A landscape with many valleys, sampled at points; each row gives a point and its height.
From any point a ball rolls to the lowest of the 6 points nearest to it. It stops when none of these is lower. Distance is the straight distance between rows; heights are no part of it.
Fomov (h 34.2): [127 147  50 165 104 149 163 145 143 115 137 150 145 146 126 152 137 140
 112 102 102 107 155 157 159 150 125 153 122 134 100 177 106 132 135 148
  91 125]
Sile (h 38.8): [122 148  53 153 110 169 135 137 138 159 136 145  94 160 154 171 163 136
 105 122 127  99 159 197  92 155 135 109 148 101 128 150  98 126 135 131
 131 159]
suzo (h 60.8): [166 125 107 135  96 148 134 150  91 143 153 153 119 167 187 141  88 133
  89 107 105  59 160 119 138 119 150 113 174 107 124 147 125 112  80 121
 150 144]
gikub (h 65.4): [159  92 172 144 129 120  84 139  88  97 111 163 151 104 162 107  60 143
 164 152 118 107 127  62 155  72  98  77 197 158 157  75 127 152 112 133
 138 135]
rom (h 27.8): [124 151 135 121 127 118 157 121 176 151 133 132 137 107 122 130 148 110
 141 111 132 143 129 176 100 179 124 150  72 120  99 150 134 111 113 138
  93  89]
difa (h 45.8): [189  96 107 140  94 164 147 109 151  77 125 215 121  78 160 127  80 136
 116 145  97 141 128 182 145 109 103 110 157 139 107 119 119  94 124 111
 106 115]
Rida (h 57.7): [104 149 192 171 125  77 165 104  95 126 155 167 116 152 175 126 107 113
  83 183 152  90  81  97 184  99 120  74 174 106 163 124 103 163 164 162
 132 101]
Refid (h 11.2): [121  97 101 103 141 140 124  99 110 148 124 108  79 144 100 144 149 157
 133 119 130 194 159 169  75 179 118 135 132 117  79 139 138  67  71 123
 136 130]
bog (h 44.6): [209 136 172 158  90 133 199 100 174  84 114 164 191 116 120  99 152 130
 103 136 102  67 122 117 174 108 130 141 108 201  84 146 126 168 119 154
  84 117]
Sim (h 41.8): [178 114 164 128 106 116 137 130 171  76  83 139 190  86 115  74 162 130
 137 126 123 119  77  81 171 110 132 163  70 203 127 130 144 144 145 178
 113  93]
tem (h 52.2): [118  39 149  97 175 102  43 133  92  93 126  47 109 159  66  89 118 177
 163 138 120 136 104  61 108 166 132 141 131  84 182  89 157 141  78 111
 152 140]
zag (h 20.3): [196  76  97 128 107 158 118 110  88  78 122 186 137 118 161 127  72 165
 111 149 103  88 165 126 130  81  90  99 179 151 130 107 139  89  93 110
 137 137]
guro (h 45.7): [152 145  90 139 116 145 125 132 123 151 153 184 125 119 170 147 103 121
 105 125  94 125 125 195 140 115 120  98 155 133 127 136 108 105 158 117
 142 129]
muz (h 27.7): [133 108  73 163 113 175 112 121  92 187 151 106 134 164 128 181 142 172
 121  74 125  97 180 152  89 195 145 127 148 102 122 133 144 112  82 131
 143 171]
Dul (h 54.3): [155 189 120 153 123 133 165 131  94 124 168 143 154 178 142 151 115 116
  55  85 130  48 110 118 159 127 120  97 193 163 166 162 129 179 149 131
 105 148]
pab (h 48.3): [ 59 141 122 133 140  97 143 146 131 181 142 113  26 119 151 148 106 105
 154 140 162 188 132 166  99 131 131 112 160  60 142 126  85 134 154 151
 130 131]
fula (h 29.6): [123 145 165  73 164 106 173 132 151 106  81 129 122  88 114 111 153  95
 148 185 172 190  85 147  82 145 123 162  58 164  63 153 133  90 131 139
 113  30]
veniz (h 55.1): [166 147 139 131  56 112 154 152 171  91 136 138 170 132 163 143 113 126
  86 127 109  70 121 144 154  87 129  99 144 171 104 125 116 170 144 105
 113 138]
noge (h 45.9): [ 92 152 156 134 129  92 126 151 110 165 117  93  84 161 109 145 138 105
 173 135 168 145 131 120 123 112 129 116 136  76 150  88 105 141 155 121
 159 163]
kosa (h 57.3): [155 100 101 134 100 183 107 128 113 114 143 150 110 123 142 141 102 140
 126 116 120 123 168 133 122  94 114 138 137 128 123 131 139 108  91 120
 142 124]
Dak (h 46.7): [148  90 134 110 149 140  66 124 102 114 132 107 140 146  90 104 108 162
 154  96 116 131 143  73 111 104 155 134 152 123 150  93 156 133  99 108
 161 146]
Fadum (h 43.5): [106 213 122 177 118 106 160 143 125 159 173 102 136 180 164 148 148 100
  79 120 159  76 114 152 152 141 156  90 161 132 149 173 106 179 180 151
 118 121]
tofev (h 44.9): [ 89 132 185 149 140 101 148 128 123 148 120 131 124 112 148 118 135 105
 156 179 116 144  69  97 167  80 114 101 137 125 137  87  97 159 171 153
 107  90]
Mamin (h 34.9): [122  99 141  71 191  85  73 114 102  96  95  90 127  85 107  87 104 137
 185 156 166 162 108  76 136 128 112 119 101 112 146  87 162 130 143 102
 147  90]
ked (h 52.3): [137 113 187 128 129 126 127 137 111  89 115 167 171  83 165  68 106 140
 121 182  74 112 109  57 147  56  94 113 172 174 136 120 116 156 146 131
  98 106]
Fik (h 42.0): [100 153 102 112 156 133 101 124 110 169 130  72 108 150  78 139 162 121
 155  68 142 145 135 120  90 152 135 142 116 101 137 115 132 131 131 128
 163 144]
zibu (h 38.2): [ 97 146 126 122 140 106 122 136 166 133 153  81 143 111 117 114 133 118
 138 118 139 157 135 135 117 146 139 148  71 122 125 126 126 140 159 138
 114  96]
lek (h 46.1): [ 84 153 102 148 112 123 125 153  97 178 122 102  75 147 151 170  92 108
 144 146 139 150 147 159  94 147 122 143 163 112 148 126  84 134 138 154
 140 137]
kup (h 23.8): [204  93 119 121 130 170 120  82 132  75 114 192 148  79  89 122 104 182
 104 153  77 137 171 125 117 101 113 138 108 160  65 137 184  94  68  98
  98 170]
Fufuv (h 31.5): [143 129 134 108 122 101 159 110 162 125  79 147 146 114 115 103 147  98
 124 136 149 137 124 147 124 145 100 172  58 160  75 169 144 106 112 150
  99  68]
rol (h 41.9): [122 152 147 120 143 119 125 144 135 110 133  69 149 172  78 111 147 127
 138  86 131 110 112  80 135  99 149 140 127 117 169 107 124 174 172 105
 157 152]
Pedil (h 48.2): [ 60 132 167 137 147  84 151 135 144 158 144  80 107 183 120 110 179  96
 173 112 137 149  99 124 128 122 122 111  94  70 155  96 106 176 206 124
 150 134]
zefu (h 59.9): [147 136 127 122 106 120 137 132 130 124 146 107 154 149 147 129 122 142
 116  95 119  91 146 130 155  94 126 114 148 158 166 106 126 149 126 115
 125 129]
genum (h 51.4): [192 116  64 124  98 168 119  84 108 138 135 195  98  94 187 154  82 125
  85 159  87 127 138 156 152 125 125 119 158 113 107 118 138  55 130  93
 165 147]
fozo (h 44.8): [151 126 143 120 138 106 104 147 166 114 111  97 163 116 104  93 170 140
 138 109 138 119 121  98 139 127 130 138 108 143 125 102 151 179 140 126
 119 102]
fipup (h 21.0): [106 155 122 163  99 174 169 161 138 121 134 168 134  85 159 132 142  98
 121 141 141 147 108 167 132 130 117 161 105 143 106 158  94 133 181 166
 122  79]
zer (h 31.3): [169 149  98 175  80 157 165 107 171 110 116 200 150 129 118 138 132 126
  95 137  88  76 159 171 151 128 143 152  81 156  99 176 124 119 113 136
  72 144]
fuv (h 55.0): [135 117 159 138 129 134 117 136 137 119 138 132 136 104 151 108 121 131
 122 156 112 142 135 111 156  68 133 110 125 150 151  95 122 139 148 129
  98 107]
kol (h 48.7): [103 148 164 140 151  72 132 124 155  91 111  81 191 130  81  74 175 118
 116 104 120 104  73  52 153 123 150 162 104 141 177  98 112 190 179 133
 121 111]
fava (h 14.9): [149  66  90  47 184 131 114  89 149  99  90 110 134 109  92 137 145 152
 134 184 128 171 146 151 107 156 100 185  98 135  98 131 183  28  58 115
 133 147]
fot (h 39.5): [184 127 117 114 121 126 160 107 152 114 114 145 200 143 119 116 150 142
 113 108  87  68 161 122 153 100 105 124 110 175  97 129 136 151  98 125
  93 144]
Kideg (h 44.1): [107 144 133 139 152 127 112 148 136 143 145 117  97 146 145 152 113 109
 157 147 134 160 114 115 134 109 119 110 120 131 134 115 111 167 169 135
 152 137]
gata (h 74.0): [115  94 151 115 103 109  82 134  67 103 131 160  95  89 158 128  57 104
 151 144 147 142 139  90 126  79 122  91 206 108 177  90 147 119  88 149
 147 162]
zefef (h 50.6): [ 82 149 161 152 150  55 152 143 151  90 119  49 156 172  63 102 188 119
 134 107 117  97 108  80 117 124 140 151  99 103 174 107 103 212 174 107
 135 137]
ralo (h 62.7): [106 134 203 130 126  88 139 147  99 121 157 160 144 114 190 133 103 112
  85 168 133 141  95  90 186  80 122  95 188 149 160 116  99 173 141 157
 109 128]
dol (h 21.3): [143  92 102 120 120 151 131  88 161 116 118 162 103  92 119 147 121 144
 120 126 110 172 169 173 107 140 119 141 112 138  84 155 130  69  99 121
 108 135]
bop (h 15.1): [153  93  96  56 138 101  96 129 154  94  82 134 151 110  57 138 149 128
 127 166 108 162 160 138 113 144 106 170  68 169  82 146 174  85  75 103
 118 135]
mos (h 42.4): [141  72 166 102 173 110  85  97 104 105 129 142 107  84 122  84  91 137
 185 140 114 180 120  73 114 103 105  92 175 132 150  90 155 104 123 110
 153 153]
Sig (h 49.8): [108 198 145 176 121  90 187 122 133 148 156 106 140 174 129 137 135 123
  70 116 158  89  83 112 168 110 133  95 174 134 176 142  95 208 172 135
 120 135]
neked (h 28.5): [117  88 163  68 180 114  92 111 137  90 129 120 135  63 102 111 107 157
 157 172 126 181  83  83  88 115 113 129  70 139 113  99 136 115 147 129
 119  83]
sar (h 41.6): [187 100 125 124 147 155 117 114 153 107 124 136 165 147 100 118 139 147
 145  96 125  92 163  92 130 102 146 141 118 166 126 115 191 114  96 121
 136 137]
tus (h 30.6): [116 122 115  76 159 128  70 135 122  97 125 101 128 139  70 147 150 165
 152 115 147 168 125 116  94 129 122 155 103 134 127 114 179  78  68 105
 153 110]
pum (h 50.7): [167 140 116 139 135 140 132 131  77 139 193 143 124 181 185 134  86 120
  82  93 122  17 140 133 141 154 165  85 215 109 164 170 135 111  63 119
 147 160]
Lumo (h 49.9): [ 70 129 170 111 133  82 142 134 146 147 151  94 103 138 131 122 149 112
 143 136 144 166  91 121 162  95 130  97 121 112 159 124  86 166 191 139
 160 136]
tiz (h 17.2): [128 115  85  92 149 132 101 123 143 150  85 105 110 140  74 136 169 175
 129 112 122 153 163 156  74 174 106 165  92 126  81 155 156  71  71 120
 137 148]
zazo (h 44.4): [ 98 114 128 127 148 116  82 144 101 157 145  59  49 136  89 132 106 107
 201  97 151 162 147 130 129 149 168 136 149  26 174  97 129 150 114 127
 160 161]
ret (h 44.0): [171 117 108 134 103 167 141  88 132 113 110 143 166 162 108 132 110 151
 103  94 106 105 187 130 137 133 139 143 135 140 120 140 158 116 104 106
 125 163]
lagu (h 45.3): [100 178 178 171 133  91 172 141 136 149 160 100  99 156 134 109 148  99
  94 153 159 107  91 113 163 120 120 102 149 132 153 123  91 180 186 162
 116 145]
Tokam (h 31.8): [128 126 108 136 106 140 108 146  68 182 159 106  85 136 139 146  90  96
 155 116 149 151 153 133 112 147 135 107 185  74 165 103 117 124  95 128
 182 157]
Zel (h 21.7): [152  97  94 135 126 194  99  70 104 151 125 164 103 126 107 155 112 163
 105 128 114 126 174 189  89 166 109 143 145 104 104 135 132  69  78 114
 153 169]
Vot (h 31.2): [ 83 150  73 151 147 151 130 149 141 196 132 100 120 149 122 170 171 116
 112  67 144 128 157 179  92 198 151 113 103 112 122 153 122 151 145 139
 119 118]
Vogaf (h 53.8): [174  59 146 103 152 166 114 111 119  88 107 175 144 102 126 102  96 165
 148 142 121 125 165  98 137  97  88 118 175 152 112  98 166 112 114 132
 125 142]
foz (h 31.9): [151 139  61 132 103 162 138 117 134 154 141 185 138 147 108 177 137 169
  94 113 113  93 169 187  92 181 131 126 142 111 110 152 114 111  94 130
 114 155]
fel (h 32.5): [103 115 116 104 156 153  78 130  84 132 142 122  69 123 125 159  79 147
 183 113 146 197 173 135  55 144 124 124 143 115 123 100 139  82  91 141
 168 141]
Lotes (h 18.7): [104 129  90 128 136 140 135 123 144 171 136 135  93 116 108 169 171 135
 100 102 136 155 178 209  83 196 125 141 101 110  63 151 116  83  94 108
  98 129]
foze (h 33.9): [100 144 160 183 107 142 157 139 115 116 136 152 144  79 174 126 137  89
 117 144 104 114  92  95 181  83 122 147 130 146 128 131  78 152 188 160
 101  78]
nefe (h 58.8): [113 170 155 154 101 112 164 143 120 126 133 151 133 131 160 152 112  97
  75 132 140 110  93 126 164  75 121  98 149 151 135 127  97 138 135 149
 137 124]
fevel (h 51.7): [151 148 166 116 151 115 121 147 140 102 126  99 179 147 111  96 136 144
 121  89 117 100 123  80 151  83 146 121 131 161 166 112 178 156 133  95
 148 151]
gizit (h 38.1): [163  99 129 150 115 133 131 101 148  90 110 173 143 106 130 112 144 125
 112 156 106 137 142 134 142 102 108 126  75 168  82 143 132 134 117 128
  87 105]
tef (h 25.8): [134 130  83 100 159  84 113 167 157 137 107 102 149 141  77 142 188 141
 103  95 124 118 117 154 116 184 113 167  57 132 119 171 167 116  84 117
 125 113]
fetu (h 25.7): [ 73 154 117 131 143 162 182 117 120 164 154 120  89 112 126 150 147 118
 150 122 161 168 123 193  88 191 130 160  85  80  90 169 112 108 143 145
 101  73]
rof (h 56.6): [125  89 144 106 147 108  61 168 117  77 125  51 148 164  55 112 160 153
 130  76 131 114 106  76  99 172 140 157 117 114 179 109 166 151 104  83
 143 133]
vener (h 29.0): [147 108 103  94 134 163 112  75 152 114 113 179  98 120 102 128  98 170
 120 162 124 143 190 162  83 132 114 138 127 116  80 124 154  72  89  90
 119 155]
kode (h 37.0): [134 152 143 158 152 126 155 126 150 140 118  99 157 123 112 120 167 115
 122 106 140 128 107 122 131 165 145 162  47 135 121 146 140 157 137 155
 118  90]
tiva (h 19.4): [118 111  71 116 140 164 111 120  99 197 118 116 117 167  91 141 171 165
 135  87 127 131 173 167  71 201 119 125 128  84  97 174 168  84  47  83
 128 142]
gud (h 50.3): [145 157 114 168 114 124 146 138 155 130 155 115 171 147 135 145 151 106
  92 109 116  90 144 113 161 100 141  97 152 180 134 137 122 183 129 121
 115 138]
rari (h 62.6): [170  73 158 108 121 138  89 136  87 107 127 182 151 107 125  90  82 139
 155 121 127 118 157  85 149  92 126 114 174 167 132 100 143 120 100 108
 131 163]
niv (h 32.6): [102 134 144 103 128 151 136 119 144 117 124 120 109  92 142 146 138  95
 140 137 134 166 159 165  94 136 120 147  92 128 116 124 124 113 144 145
 120 107]
riz (h 46.6): [ 70 130 172 117 108  94 139 142  87 168 140 152  78 131 164 135  90  88
 160 162 147 138 120 133 123 114 130 103 181  72 158 100 120 139 124 161
 158 137]
Zinod (h 50.0): [142 126 153 145 100 139 143 141 127 106 120 161 172  89 177 106  92 147
 111 125  99 117  93 107 166  48 115  91 152 166 113 120 109 152 134 148
  83 111]
patuv (h 55.7): [122 160 185 150 117 106 165 137 129 103 139 152 158 130 169 114 116 142
  63 148 124  93  71  73 177  82 132  67 182 167 156 135 118 172 159 138
  82  96]
Ren (h 27.1): [150 101 108 105 146 138  97 108 134 138 118 113 136 171  85 120 166 154
 135  96 126 125 177 109 111 158 153 143  99 138 113 145 189 108  90  92
 133 159]
vakoz (h 19.9): [197 141 104 125 129 129 148 108 180  87  79 166 181 128  73  87 153 151
 112 130 106  88 166 111 147 147 136 161  64 167  86 160 154 131  80 123
 100 155]
guvom (h 54.4): [133 133 147 117 121 102  81 131 133 116 143 124 148  94 143  89 111 114
 154 151 131 125 105  63 141  79 122 109 157 151 173  95 130 144 162 112
 110 129]
Ser (h 70.5): [148 146 103 148  96 131  96 137  63 113 127 164 125 130 190 129  81 120
 103 148 156  78 136 115 125  62 118  99 199 114 151 117 112  89  96 114
 151 134]
Goda (h 36.3): [167 171 111 157 100 134 203 128 165 119 150 141 180 147 150 136 158 112
  67 126  95  50 139 150 153 134 136 114 133 177 107 178  98 176 113 152
  76 121]
mun (h 52.9): [161 105 144 137 105 157 140 139 113 131 166 109 155 183 140 142  76 120
 123  79 140  67 135 102 145 100 143 107 207 148 130 120 174 162  85 110
 148 179]
bage (h 44.3): [109 143 170 127 130 123 125 140 116 125 124 119 167 147 143 102  98 131
 108 126 132 125  98  71 163  95 145  82 176 162 143 104 123 149 130 113
 135 135]
kipe (h 47.0): [ 63 178 139 162 134 116 137 144 155 151 131  59 149 184 118 137 179  80
 119  96 146 102 128 112 117 139 167 141 100 109 157 128 111 194 168 115
 139 168]
daki (h 32.7): [142 160 109 151 116 126 139 130 178 139 130 102 157 132 117 149 203 104
 114  91 119 105 156 167 139 170 136 167  88 162 103 162 135 139 125 148
  96 120]
zaz (h 32.8): [129 101  82 129 109 172 122  78 133 118 116 169 108 113 138 153  77 165
 115 168 104 161 131 188 113 128 110 137 144  89  87 145 140  57 118  96
 143 129]
roz (h 24.4): [157 140  67 127 135 151 122  95 134 154 118 147 129 147  81 173 147 151
 114 103 101 113 186 145  99 171 142 170  88 117  89 155 153  92  84 108
 135 162]
dof (h 32.2): [121 137  53 147 115 157 131 124 126 153 144 191  87 121 167 168 108 134
 113 134 122 148 167 207 101 175 121 122 144  96 107 143 114  53 144  96
 114 130]
Dobu (h 37.1): [129 147 171 154 106 140 177 122 161  92 119 198 174  80 144 116 118 124
 122 137 101 119 105 113 168  97  91 152 118 183  94 141  80 139 170 151
 102  81]
Gil (h 47.2): [ 94 158 130 137 103 123 125 145  85 168 154 171 103 143 183 154 100  99
  83 177 144 110 101 157 167 100 135  96 159 113 176 124  91 136 160 124
 125 116]
Rad (h 31.4): [133  83 125 133 125 173  80 147 104 147 149  68 101 153 117 146  90 146
 153  89 128 142 159 132  93 147 160 115 158  90 157 130 159 128  79 118
 121 158]
Pulil (h 66.0): [166  79 152 130 118 137  87 150  82  99 146 134 147 151 176 128  51 138
 117 111 130  58 128  67 164  74 142  65 236 133 140 117 172 132  73 108
 154 172]
vog (h 29.5): [136 174 118 151  84 132 148 126 124 140 162 159 112 102 214 150 110  99
  87 152 120 104  99 145 185 109 124 138 150 124 102 156  89  93 173 144
 137  74]
vosin (h 52.4): [ 95 111 160 140 162 101 145 109 152 114 102  93 129  88 102 117 165  97
 169 149 134 190  80  89 130 133 103 129  44 118 150 111  98 150 196 165
 112  79]
bav (h 58.7): [ 93 125 174 165 105  61 159 138 133 177 130 123  76 138 177 136 125  71
 119 168 163 129  83 146 148 115 141 102 155  56 163 109  99 167 183 163
 146 140]
petuk (h 41.3): [ 97 173 173 163 115 104 131 143 145 129 128  84 142 173 143 104 165 112
 114 134 138 121 105  97 165 106 134 114 126 150 163 139  96 219 187 111
 142 135]
Dage (h 9.4): [170  89 101  78 134 144  84  81 117 101  73 140 175 113  56 126 153 163
 120 151  96 120 160 121 123 121 134 190  94 139  99 159 206  70  45  97
 122 172]
fof (h 44.7): [175  90 157 105 134 142 106 115 132 110 114 138 129 105 125 113 152 143
 143 130 101 125 138  99 115 118 102  94 119 160 103 100 157 138 127 125
 113 120]
ref (h 24.6): [112 161 156 143 119 111 136 151 136 133 126 112 165 153 123 119 152 113
 158 147 117 130 103  87 132 102 136 101 151 131 152 121 108 177 176 117
 133 148]
tudus (h 39.6): [ 87 123 147 120 168 136  72 126 105 136 144  74 106 157  86 101 113 135
 188  80 141 141 121 124 114 150 155 141 131  76 173 114 146 139 111  96
 163 158]
sazaf (h 49.4): [121 141  89 155  83 166 103 149  91 147 150 152  97 143 163 165  77 121
 112 141 130 113 146 178 105 115 116 113 189 103 130 113 127  76  99 132
 151 135]
daz (h 47.3): [ 50 144 162 134 145 120 145 138 142 143 118  93  84 116 130 152 125  94
 153 128 138 173 106 128 121 131 108 148  90  98 126 134  92 139 204 143
 149 123]
susa (h 37.8): [125 126 116 145  95 163 149 158  88 165 176 116 129 201 146 155 118 143
 117  89 133  53 143 142 111 129 175 114 187 115 133 136 146 144  90 139
 156 149]
dup (h 12.0): [ 66 151  87 149  91 155 182 162 135 186 148 144 122  99 183 159 134 102
 116 137 147 115 101 182 132 156 133 130 108 105 125 152  99 139 182 151
 119  90]
mas (h 27.6): [ 89 150 123 114 173 151 176 133 149 155 100 103  87  92 132 137 173 124
 147 115 154 160 103 171  93 187 117 195  41 116  93 169 120 100 149 177
  98  79]
dugap (h 46.4): [131 151 142 141 126 110 142 157 152 150 132  82 159 150 126  83 161 125
  89 114 108 101 117  99 153 142 153 125 126 138 133 109 127 183 168 136
  99 120]
suko (h 27.5): [139  85 131  69 170 116  97  93 144 104 105  96 134 102  83 101 129 155
 178 155 125 158 134  97 104 129 103 112 108 117 136  91 172  80 121 112
 140 128]
zivag (h 41.5): [ 92 109 163  90 153  51  90 127 142  72 106  90 135 132  78  74 121 154
 174 145 145 127  83  92 125 132 111 146  96  97 203 105 121 155 167 116
 137 127]
sas (h 19.5): [146  91  90  78 156  91 138 187 168  81  77 100 173 128  63 131 180 145
 122 127 137 152 118 142 100 166 130 195  82 137  97 147 177  66  82 102
 123 141]
Peri (h 38.3): [143 101 119 136 146 164  80 127 135 117 149  98 142 181 105 129 138 160
 161  70 133 124 168 136 120 128 164 120 132 136 138 120 178 127  94  86
 137 150]
zivo (h 31.6): [152 130 100 108 138 111 121 116 143 139 123 121 126 107 106 149 153 140
 125  99 119 135 170 144 115 151 118 155  68 153  92 154 139 108 111 129
 110 106]
gur (h 46.9): [ 75 181 138 162 152  98 164 145 159 151 134  62 143 132 102 129 171 105
 142 120 144 143 104 108 143 160 140 163  57 130 128 132 124 177 178 139
 124 107]
Tudu (h 20.2): [146  92 133  59 154 106  92  78 149 115 108 114 115  92 117 135 112 148
 135 172 102 170 145 119 100 109  91 151 104 152  91 118 167  62 109 102
 125 102]
Nepeg (h 23.9): [139 146  84 161  91 173 155 125 118 123 128 180 127  85 153 129 131 110
 127 151 118 137 120 169 103 159 113 149 111 123 111 169 101  78 163 150
 106 104]
tuluk (h 26.4): [153  94 143  88 152 130 120  62 158  90 126 148 152  80 124  96 135 123
 138 176 144 134 107 140 132 126 122 164  57 170  58 139 135  57 114 134
 114  82]
Vula (h 40.0): [108 144 197 168 141  88 164 134 161  95 102 122 143 150 134  76 161  95
 146 137 120 131  86  93 167 109 132 119 125 157 160 118 105 191 186 141
 131 126]
gapav (h 40.9): [105 144 118 123 115 155 109 149  83 160 145 110  79 162 118 150 107 120
 127 104 152 139 135 151 108 120 136 122 154 110 140 104  86 134 116 130
 144 150]
zepa (h 54.7): [192  79 163 116 124 180  67 146 129  80 134 127 148 152 110  90 111 160
 149 125 100  91 145  86 142 136 133 114 144 125 137 106 177 130  69  83
 137 184]
pobu (h 36.7): [105 137 153 111 142 112 105 130 129 118 117 108  95 120  87 129 135 122
 161 121 125 191 112 140 119 102 113  99  99 114 124  90 114 149 188 129
 138 134]
Gafo (h 44.5): [117 143 113 109 122 136 118 160  85 168 147 116 111 161 161 137  97 113
 119 124 153 104 123 117 147 117 142 102 175 107 146  98  98 144 113 127
 150 141]
basev (h 34.8): [101 136 161 110 144 132 113 129  83 143 133 114  78 134 143 126  89 108
 181 137 170 198 123 121 107 119 135 118 138  76 140  79 115 135 122 127
 169 150]
babid (h 42.5): [196 121  53 167  67 189 155  87 130 131 130 201 128 119 103 160  84 161
  86 135 102  89 187 149 120 158 134 150 130 112  99 153 134  94  87 105
 107 183]
riges (h 22.6): [ 64 152 155 139 122  97 162 150 147 192 136  81  67 166 142 143 176  94
 155 131 155 201 113 149 133 158 148 125 118  59 148 113  67 164 213 174
 158 152]
milif (h 18.9): [127 170  80 176  84 156 189 123 134 141 128 186 141 118 182 141 129  86
 118 131 134 123  85 171 164 142 104 155 110 150 116 182  89 107 175 160
 123  83]
zul (h 24.0): [112 148 105 153 143 148 145 118 162 187 123 134 101 110 125 141 196  94
 121  98 143 113 157 183  90 187 129 172  74 105  99 165 118 119 108 163
  90  92]
Lipet (h 22.8): [140  88 120  79 146 108 110 168 170 104  92 112 186 123  58 126 195 149
 149 112 137 152 112 138 113 155 129 163  55 146 130 141 195 118  99 120
 133 117]
tos (h 60.1): [139 114 213 159 129  57 128 122 110 110 155 163 149 116 176 103 117 134
 120 162 117 124  77  67 162  67 124  58 210 181 143 114  88 144 170 139
  93 113]
Dafal (h 26.7): [159 152  88 146  78 135 177 129 152 139 117 184 160 129 177 144 130 108
  88 110  88  79 118 160 166 140 134 137 127 132 107 176 100 117 130 124
 114 119]
nomuz (h 39.4): [ 99 134  86 114 126 138 110 143  63 154 135 121  62 122 151 159  82 118
 148 146 156 150 154 192  77 168 143 129 175  79 120 102  97 102 114 130
 161 124]
kug (h 43.2): [119 142 202 142 136  95 159 130 127 112 122 154 167  61 162  85 135 117
 145 162 102 144  44  73 156  90 114 126 114 176 141 118 102 169 175 156
  96  88]
pim (h 35.0): [129 114 162 108 175 131 102 113 135  95 120 131 143  68  99  83 130 142
 153 144  95 164  98  81 124 127 107 127  78 155 132 110 148 122 144 157
 102  84]
Peker (h 21.1): [ 93  79 149  58 168 111 117 123 170 119  89 108 139  88 111 140 160 128
 108 171 132 197 127 155  96 130 108 166  80 148  64 128 152  49  93 120
 115  65]
baf (h 41.2): [ 94 110 182  87 170  82 117 110 125 116  83 107 102 107  98  72 130 114
 192 150 136 172 121  84 130 109 106  95 130 133 168  72 123 135 155 111
 138 131]
Pegan (h 52.6): [124 181 136 138 122  62 157 140  97 125 167 127 106 192 176 129  90  82
  74 154 154  55 114 116 151 101 154  52 172 114 175 151 113 168 150 143
 133 122]
ruma (h 24.2): [ 87 116 124  72 150 117  89 132 124 127 108  95  76 118 104 118 117 139
 155 138 146 212 118 124 100 146 119 125 129 112 145 104 132 102 116 113
 162 115]
Pobob (h 38.6): [ 99 133 115 120 113 138  91 141  73 150 115 133  61 107 142 137  69 104
 163 132 153 150 145 129 113 140 157 116 172  79 166  98 121  92 106 138
 172 127]
zagep (h 35.1): [125  88 157  94 162 126  92 117 132 106 134 112 123  95 110 113 108 146
 161 188 125 203 127  98 110 107 110 107 128 159 123  73 115 128 143 121
 141 141]
dun (h 30.4): [166 118 120 101 143  91 112 160 183  85  99 115 176 117  60  97 203 133
 110  87 142 106 134 101 144 136 131 162  50 169 128 140 168 137 105 135
 113 117]
Bol (h 28.9): [122 125 152 124 133 149 159 130 142 101 114 183 118  72 141 101 132 115
 149 153 145 156 109 147 111 115 112 183  77 148  81 152 102 113 156 168
 102  70]
loko (h 43.9): [127 100 161  94 159  65 134 144 133 107  82 118 154  98  87  89 178 144
 145 155 154 156  45 110 121 153 107 180  69 158 149 137 141 130 152 156
 131  67]
Fovi (h 48.5): [ 76 147 104 133 156 117 116 125 125 155 116  78 103 183 106 145 125 130
 168 101 157 166 131 128 121 151 146 152 113  81 149 118 109 157 157 131
 178 138]
ninim (h 26.0): [ 59 161 157 171 117  97 171 134 141 186 152  64 102 183 139 163 177  94
 115 122 148 131 114 135 160 144 147 123 145  95 170 144  55 184 202 135
 112 151]
kuli (h 39.3): [ 87 136  92 131 142 143 130 119 107 171 152 139  87 111 154 190 106 126
 115 135 157 184 140 199  58 180 117 126 147  71 105 110 120  83 143 108
 158 122]
padul (h 34.0): [147 184  44 168  91 161 185 138 163 155 142 163 172 151 157 172 162 118
  54  98 103  61 138 169 140 147 151 144 116 141 100 172 113 134 117 144
  81 150]
rapu (h 46.8): [185 143  73 137  66 164 171 109 114 130 121 144 131 160 138 139 127 154
 107  95 100  65 163 164 126 147 149 109 145 148 106 173 119 134 106 106
 124 174]
kalan (h 51.0): [160 134 161 142 112  96 133 135 149 100 113 119 177 123 135  88 163 161
 129 115 118  87 117  86 174  80 117 118 132 186 138 113 153 184 137 137
 117 118]
bivun (h 54.6): [175  73 139 117 127 192  99 122  98  80 127 145 122 120 119 106  78 182
 152 126 121 113 156  91 124 100 124 101 155 133 137 108 172  94  86 126
 132 154]
merus (h 47.1): [134  83 136 121 137 172  70 111 113  98 137  80 109 107 101  94  86 135
 185 125 134 181 133  75 107 102 156 120 167 109 145  79 158 123  87 106
 173 135]
bes (h 25.3): [150 131  91 146  65 148 148 114 122 100 133 208 142  50 165 131  77 126
 117 166 115 134  89 152 171  96 117 150 109 148  93 153  93  93 152 138
 120  94]
Zukel (h 20.4): [ 80 126 120 114 156 143 133 125 145 176 140 113  84 126 115 156 169 143
 148 119 153 206 142 198  84 192 134 163  74 102  74 147 135  84 135 129
 100 103]
piz (h 20.6): [ 93 139 107 161 114 139 109 149 120 184 151  70 110 161 149 159 105 119
 159  95 150 132 123 116 135 135 182 119 193  81 169 157 129 154  99 137
 150 177]
Rus (h 42.2): [126 162 123 125 129 125 116 125  44 161 143 127  62 129 182 147  61 100
 130 136 150 110 134 147 143 138 142 102 196  73 165 118 113 121  92 141
 191 155]
gizaz (h 48.6): [163 162  44 140 106 146 146 138 111 144 135 174 139 159 192 142 100 130
  62 120  96  37 134 189 138 178 139 105 149 132 131 172  96 109 130  92
 135 164]

Two balls start at each pair of points below. Name the first point that both come to, or write never.
fof / mos | suko
Dak / fevel | Ren
gur / vosin | never
baf / zibu | never

Call two points neighbours if one is among the 6 nearest of the other. Go from one point of each pair to the other, from neighbour to neighbour, staying as low as possible. Name the highest point that can't be avoided.
ref / Dage | rol
riges / zag | difa
dup / ruma | suko
dup / Refid | fetu
Dage / Refid | tiz
